Each row is a point on a tangle of strands that fork, close into loops and nearly touch. The rows are in no order.
In the rows, 100 means zero.
Points whose rows are less than 29.3 apart are linked; no others are. Some points are linked to none.
k671: [ 88 110 135 102  66  91  89 115  97 139]
k324: [ 97  86 131 120  99  91 115 123 119 131]
k974: [102  76  85 104 107  94  64  81  73  57]
k816: [104  96 102 113 119 100 145 111 127 119]
k574: [ 82  89 121 130 100 114 127 135 108 151]
k282: [ 87  87 115 127 109 105 133 131 116 140]
k87: [110  87 115 105 104  74  85  91  90  66]
k450: [116  96  85  92 114  99  74  83  92  60]
k342: [111 119  93  89 108  95 123  95 115 100]
k402: [128 105  96  94 118  93  98  87 111  66]
k638: [ 69  98 109 124  84 130 138 136  94 159]
k606: [ 74  96 109 122  94 120 140 131 102 151]
k270: [ 93  73  64  93 104 116  52  76  77  71]
k766: [87 88 89 92 94 91 57 91 70 76]
k827: [83 87 79 85 94 99 51 90 69 81]
k980: [ 94 117  59  72 103 120  64  86  87  90]
k301: [ 78 112  99  99  87 105 141 112 106 138]
k655: [109 138  78  82 104 115 131  88 110 101]
k497: [122 113  79  88 119 112  79  82 102  64]
k539: [111 135  68  78 112 122  89  85 101  81]
k940: [107  84 158 126  59  82  66 100  76 102]
k543: [111  98 106 104 116  90 132 105 127 105]
k508: [104  86 153 119  71  84  82 113 100 120]
k919: [100 136  78  82  97 117 140  92 107 111]
k493: [111  84 159 126  60  85  70 105  86 114]
k213: [ 95  91 137 119  87  92 105 123 113 137]
k96: [ 98  90 143 114  80  86  94 117 107 127]
k245: [ 95 125  87  88  97 106 140  97 109 118]
k205: [ 68 101  92 105  82 127 158 121  94 146]
k463: [124 102 104  96 116  85 105  90 115  74]
k522: [118 123  88  87 113 103 116  90 115  89]
k962: [ 93 102 114 105  98  90 126 114 117 125]
k80: [ 85 100  61  71  99 114  52  89  77  90]
k446: [ 92 118  96  92  96  99 137 105 112 124]
k149: [ 79  97  71  77  92 104  50  91  72  90]
k221: [112  81 129 114 100  69  95  97 100  74]
k59: [ 72 109  95  99  83 117 151 114 101 144]
k981: [112  92  68  93 116 122  61  78  91  61]
k826: [118 139  78  84 110 117 116  86 112  88]
k142: [ 99  95 120 107 101  85 120 114 120 118]
k532: [ 85  88 114 105  79  82  55  97  64  80]
k773: [120 129  74  84 118 123  88  83 108  75]
k466: [114  85 123 110 111  76 116 105 121  94]
k467: [119  96 111 104 117  83 123 100 126  94]
k953: [ 97  82  90  99 101  90  63  86  74  66]
k419: [103  90  62  86 110 123  56  80  87  71]
k421: [101  68  72 107 110 110  59  73  76  58]
k931: [100 113 101  85  99  83 101  99 102  98]
k52: [114  85 126 108 105  72 105 101 111  84]
k200: [113  98 108  95 106  79  94  95 101  76]
k23: [119  89  91 102 117  96  78  81  92  52]
k594: [ 83 104 108 105  94 102 136 118 111 140]
k982: [ 94  91 108 119 115 102 141 123 121 130]
k19: [100 122  63  74 108 118  73  87  90  84]

A piece is all that can be reached along the links. How many separate loops has the piece of each point below (a circle has one, a figure eight two, a Y none), and how many tips (points with one link)?
k282 | loops 0, tips 2
k59 | loops 0, tips 3
k450 | loops 0, tips 2

A fork is a point with three links, a tip a point with one. Leave the first point through the second and follow the links. Name the first fork or tip that comes.
k508; k96 | k301
k467; k466 | k402
k301; k446 | k342
k773; k497 | k23
k543; k816 | k638
k827; k766 | k981
k962; k142 | k940
